Each row is a point on a tangle of strands that fork and nearly touch. The rows are in no order.
Points whose rows are less than 54.1 apart are linked; no others are. Some points are linked to none.
Q_118: [ 20 -32  -8 -22  19 -11 -28 -16 -15   8   2  27  -8  25   0  16   2 -17
  12   9   5]
Q_167: [-30  14 -22  11  -4   1   1   2 -11   8  -7 -49  -5   7 -13  -3  -2  11
  24  35  10]
Q_742: [-36  -2 -15 -29  15  -3   8  14   7  -3   6 -11 -13 -48   9  -4 -24  -6
 -16   6  16]
Q_85: [ -3  18  -2  34  -2  14  11  16  10  -2 -18 -25 -22  -4  -8  -9 -28  28
  28  21  -5]
Q_627: [ 11  11  19  19 -15  12   9  10   3  -3  -2 -12   6 -12  10  -2 -11   7
 -13  -9   3]
Q_108: [-14  21 -35 -26  16 -29 -28   2  -9  11  21 -13 -20 -21   8   9  23   3
 -21 -38 -15]
Q_63: [-12  30   3  13  -6   0  -7  22  -3   3   6 -38   3 -36  10   7  11  11
 -27 -21   0]
Q_421: [ 34 -19  16  10 -14  15  15  -5  -4 -15 -27  17  -6  12  13 -11 -44   4
 -22  14   8]
Q_479: [ 19  -7 -18 -21  15  -1 -14  -3 -25  -6  10  20  15  -4   8 -19 -12 -24
   5   6  -1]
Q_879: [ -1   6   8   5 -31 -10 -13  -4 -13  18 -16 -18  20  31   8  22  18 -14
 -20 -13  13]
Q_910: [-10  -8  14 -11 -19  -5  -4  -4  20   0   5   2  19   6  12   7  31 -23
 -42 -26  -1]
Q_803: [ -4  24 -21 -14  -3 -16 -28   7 -11   9  12 -19   4 -18  14  12  25  -8
 -41 -44 -13]
Q_88: [ 12  11  38  17  -7  15  21  10  19 -14  14   4  23 -17  11  -5   7   2
 -14 -22  -8]
Q_712: [-27 -20  -1 -30  18 -29  -3 -16  38  -3   7  44 -17 -14   1 -17  27 -11
 -27   1  -7]
Q_277: [ 16   9  24  43 -28  20  43  -2  16  -5 -34  -3   1  37  -4   4  -6  31
  15  -7  -3]
Q_806: [ 33  31  15  14  16   3 -20  13  -5  -3   7 -12  -3 -14  -3  16  21  27
  25 -19 -21]
Q_232: [ 11   5  37  19 -20  13  22   1   4 -18  -5   2  41   9  19  -5   8   7
  -8 -29  -1]
Q_309: [ 11  -9 -15  18  -2  13  11   4 -12  -7 -25   5 -16   4   1 -21 -43  15
  16  31   7]
Q_477: [  3  10 -18  -8  -3  -7 -24   1 -29  10  -4 -14  15   7  -2  -4   6 -14
   1   5   5]
Q_221: [-12  26  -1  14  -5   5   7  11  -1   6  16 -37  14 -18  -2  -5  14   8
   2  -2  -3]
Q_931: [  9  -7  19 -14  14  -5  -8  -5  15 -11  24  32   5   2   7  -7  38  -9
 -16 -26 -20]
Q_738: [ 27  11  34  28 -30   7  24   9   5   3 -45 -16  -9  28  -1  10 -12  32
   3  -9   4]
Q_367: [  9   4  -4  -1  -8  15   8 -14 -11  -7  19  10  37  19  -9 -19   9 -15
  19   6  -5]
Q_126: [ -8 -18   8 -25  -3  -6  -9  -4  26   4  -1  13  -4 -11  11   2  16 -19
 -58 -23 -10]
Q_317: [  9 -22 -13 -32  27 -15 -24  -4  -7   3   4  25 -15  -5   8  11 -10 -14
  -2  -4   3]
Q_212: [ -6 -52   2  18 -14  16  19 -25  19  -7  -6  19  10  30 -18   2   2 -11
 -14  22   8]
Q_872: [ -7 -31  16 -15  15 -18   1 -15  36 -17   1  42   4  -1  -4 -30  36 -17
 -35 -10 -14]
Q_75: [ 20 -17  10  16  -7  22  23   2   4 -20  -9  14   1  -9  10 -25 -49   4
 -11  19   2]
Q_109: [ 30 -21  14   8   0  12  -3  -8  -7  -6 -15  15   3  11   4   3 -25   0
  -8   8  -1]
Q_781: [ -3 -25  13 -13   1   2  -6  -2  11   2   1  14  -2 -13  13   2 -10 -19
 -45  -6   7]
Q_583: [-36  -3 -15 -19  15  -4  19  -2   6   0  15  -4  -5 -20  -8   0 -14 -10
  24  23  14]
Q_57: [  0  -9  -7  26   0  10   2  -7   8  22 -18  -9 -21  20 -18  20 -18  14
  28  30   5]
Q_385: [ 25  15  17   3  25   3  -5   5   9  -3  26  15  -1 -13   0  12  20  12
  16 -22 -18]
Q_13: [-34 -14 -24 -32  11 -11  14 -15   0   3  20   6   0  -5  -3  -5  -6 -29
   7  25  21]
Q_100: [ 15  11  26  20 -31   0   7  13  -5   4 -27 -23   3  14   7   5  -8  17
 -13  -9   7]
Q_248: [  0  32   7  29  16  10  -4  19  16   4   9 -28 -12 -19  -9  10   4  33
  33   1 -11]
Q_570: [ -9  16 -26   0  -6  -6 -24  -1 -33  13  -6 -35   2  13 -11  -3  10   5
  23  24   6]
Q_64: [ -6 -26 -11  15   8  14  15 -10  11   5  -4  12 -11   8 -11   7 -31   2
  22  28   6]
Q_540: [ 16  16  -4  22 -21  20  26  -5 -15 -11   2   4  27  15  -5 -31 -10  -4
  20  10  -7]
Q_455: [  9 -23  11  -8   5  -2  -8 -16   8  -1  15  26  12  20  -7   0  24 -18
  -6  -4  -5]
Q_531: [ 20  12   8  31 -25  22  29   2   5  -9 -19  -1  12  22  -4 -13 -16  16
  17   2  -8]
Q_600: [ 13 -28  -2 -14  14  -3 -23   1  -2   8  -8  14 -12  -6   9  11 -23 -14
 -25   3   7]
Q_299: [ 32 -16   5  10  -6  16   8 -16 -14 -14  -8  28  21  26   3 -13 -15  -7
   6  10  -7]
Q_860: [ 10 -17 -10  -2  15  -4 -16 -14  -8  16  -3  11  -8  17 -12  23  -8  -3
  26  22  10]
Q_415: [  4  14  -2  24 -19  12   9  18 -14   0 -35 -27 -29  16 -11 -31 -23  31
  22  23  -4]
Q_474: [ 16  -4  -9  20  -9  13   0 -14 -15  18 -34  -1 -14  40 -24   8 -13  12
  28  26  -2]
Q_753: [ -9  21   2  -7   8   2  -7  14  11   1  18 -11   0 -45   9   1   7   3
 -33 -28  -9]
Q_129: [ 17  18  14  11 -19   4 -11  22 -28  -6 -45 -30 -26  15  -4 -24 -11  35
  16  12 -13]
Q_235: [ 17 -13  27  12 -28   3  11 -10  -3 -10 -18   8  35  30  20   4   8  -3
 -18 -18  12]
Q_519: [-20   9   0 -17  12   2  10  12  14   1  19  -5  -2 -52  10 -13  -8  -6
 -33  -8   4]
Q_94: [-20  -3 -34 -36  25 -15 -23  10 -26 -16   9  -3 -13 -23   8   3  -9  -7
  17   4  11]
Q_452: [ 29  34  22  34   7  12  -1  15   7  -4  -6 -22  -2  -5  -7   9   6  33
  31  -7 -18]
Q_559: [  4   1 -14  -7  23 -10 -21  -4  -7  15  13   6 -14  11 -13  24  12   0
  38   5   5]
Q_410: [ -6  31  -5  13 -19   2   3   5 -17   4   9 -35  27   5  -9 -10  22   1
  18   1  -7]
Q_116: [-12 -25 -18 -26  12  -5  -1 -14 -13  -1  20  27  11   2   2 -13  -6 -31
   1  14   8]
Q_272: [-12 -13  19   5   7 -10 -11   1  41  19  10  -4 -25  -1 -13  38  43   9
 -26 -19  -6]
Q_773: [ 13  15   8  25 -25   5   3  -4 -10  20 -33 -17  -1  39 -19  10   2  16
  26   9  -3]
Q_463: [ 13  -8   8  12 -32   5   8 -15 -21   2 -23   3  24  40   3   4   2  -9
   0   3   9]
Q_65: [  3 -44  11 -14  16  -2  -2 -23  14 -20  10  45   7   6  -6 -21  15 -21
 -14   1  -5]
Q_291: [  5  -7  19 -12   4  16   9  -1  15 -15  16  25  20 -29  16 -29 -11 -13
 -25  -8 -10]
Q_979: [  3   9  -5 -13  32 -15 -11   5   4  -2  28  24 -12 -21   1   8  14   9
  18 -14 -10]
Q_957: [-29  -7 -27 -37  21 -17 -11  12  -8 -11   0   1 -25 -38   8  10 -26  -9
  -6   4  19]
Q_740: [-16   2 -30 -38  27 -27 -15   6 -19 -15  24  25 -12 -15   0   4  -2 -13
  30  -2   3]
Q_95: [  3 -35  -4  26  -4  28  26 -20  18  -7   0  27  -1  19 -11  -4 -16  -1
  10  31   3]
Q_961: [-25  -3  -7 -34  23 -22   3  -7  19   1  22  32 -16 -20   5  -7  16 -10
 -10  -5  -4]
Q_461: [  2  -9  10   6 -10  22  25  -4   0 -15  10  21  22 -10   9 -30 -26 -14
 -12  11   1]
Q_650: [ 26  24  26  13 -26  -4  -3  17 -31  -1 -41 -26  -5  15   0 -10  -5  29
   5 -12  -4]
Q_826: [  5   6  12  26 -29   5   9 -12  -2  16 -15 -19  16  41 -17  23  23   9
  20   0   4]
Q_782: [  7   6  17 -14   9   5   1   6  14 -12  27  25   9 -24  10 -18  18  -8
 -20 -29 -18]
Q_450: [ -1  16 -20  -7  -8  -1  -9  -9 -22   6  18 -12  29  17 -12 -11  18 -17
  15   7   1]
Q_585: [  4   0   1   7 -39  -2  -5  -5 -24  15 -27 -21  15  29  -2   3  -3  -9
 -14  12  19]
Q_976: [-37  13 -15 -47  28 -33   4  -1   6 -12  27  35 -18 -19   0   6  10 -14
  21  -5   1]
Q_6: [-16   5  -4  24   4   7   3  19  13   3 -12 -32 -27 -21  -2   6 -29  25
  13  23  12]
Q_892: [ -7   6 -15  -6  30 -15 -15  13   0  -3  20   4 -23 -17  -6  29   2  11
  39  -2   4]
Q_644: [-37  12 -43 -42  18 -35 -11  -1  -6  10  19 -16 -17 -23   4   8  14 -10
 -21 -17   0]
Q_985: [-19  -8 -39 -41   9 -25 -19  -1 -12  15   7  -5 -11 -16  15   5   0 -22
 -35 -14  -1]
Q_834: [-22  17  -2  18  19   4  12  23  19  -1  11 -30 -18 -35  -6   9 -11  25
  30  11   5]
Q_849: [  1  13   4 -11  -9 -10 -12   5   9   5   9  -4   8  -4  15  14  26 -10
 -38 -46 -12]
Q_473: [ -3  -2  20  19 -21   0  -4  -8  10  16  -1 -14  10  28  -3  29  24  -3
  -6 -10   6]
Q_98: [-35   1 -22   3   7   3  19   1   6   6   9 -30  -7  -9 -14   4  -9  -1
  26  34  16]

Follow the links from the first point to the second, and from the first to the third. Name the last point that the two ways share.
Q_64, Q_85, Q_167: Q_100
Q_712, Q_248, Q_583: Q_450
Q_129, Q_13, Q_57: Q_100
Q_116, Q_248, Q_65: Q_450

A fork is a point with three links, a tip a point with one. Leave the first point through the second and follow the links. Name the first fork or tip that comes.
Q_872, Q_712: Q_450
Q_463, Q_585: Q_212
Q_118, Q_317: Q_985
Q_740, Q_976: Q_299
Q_803, Q_849: Q_100
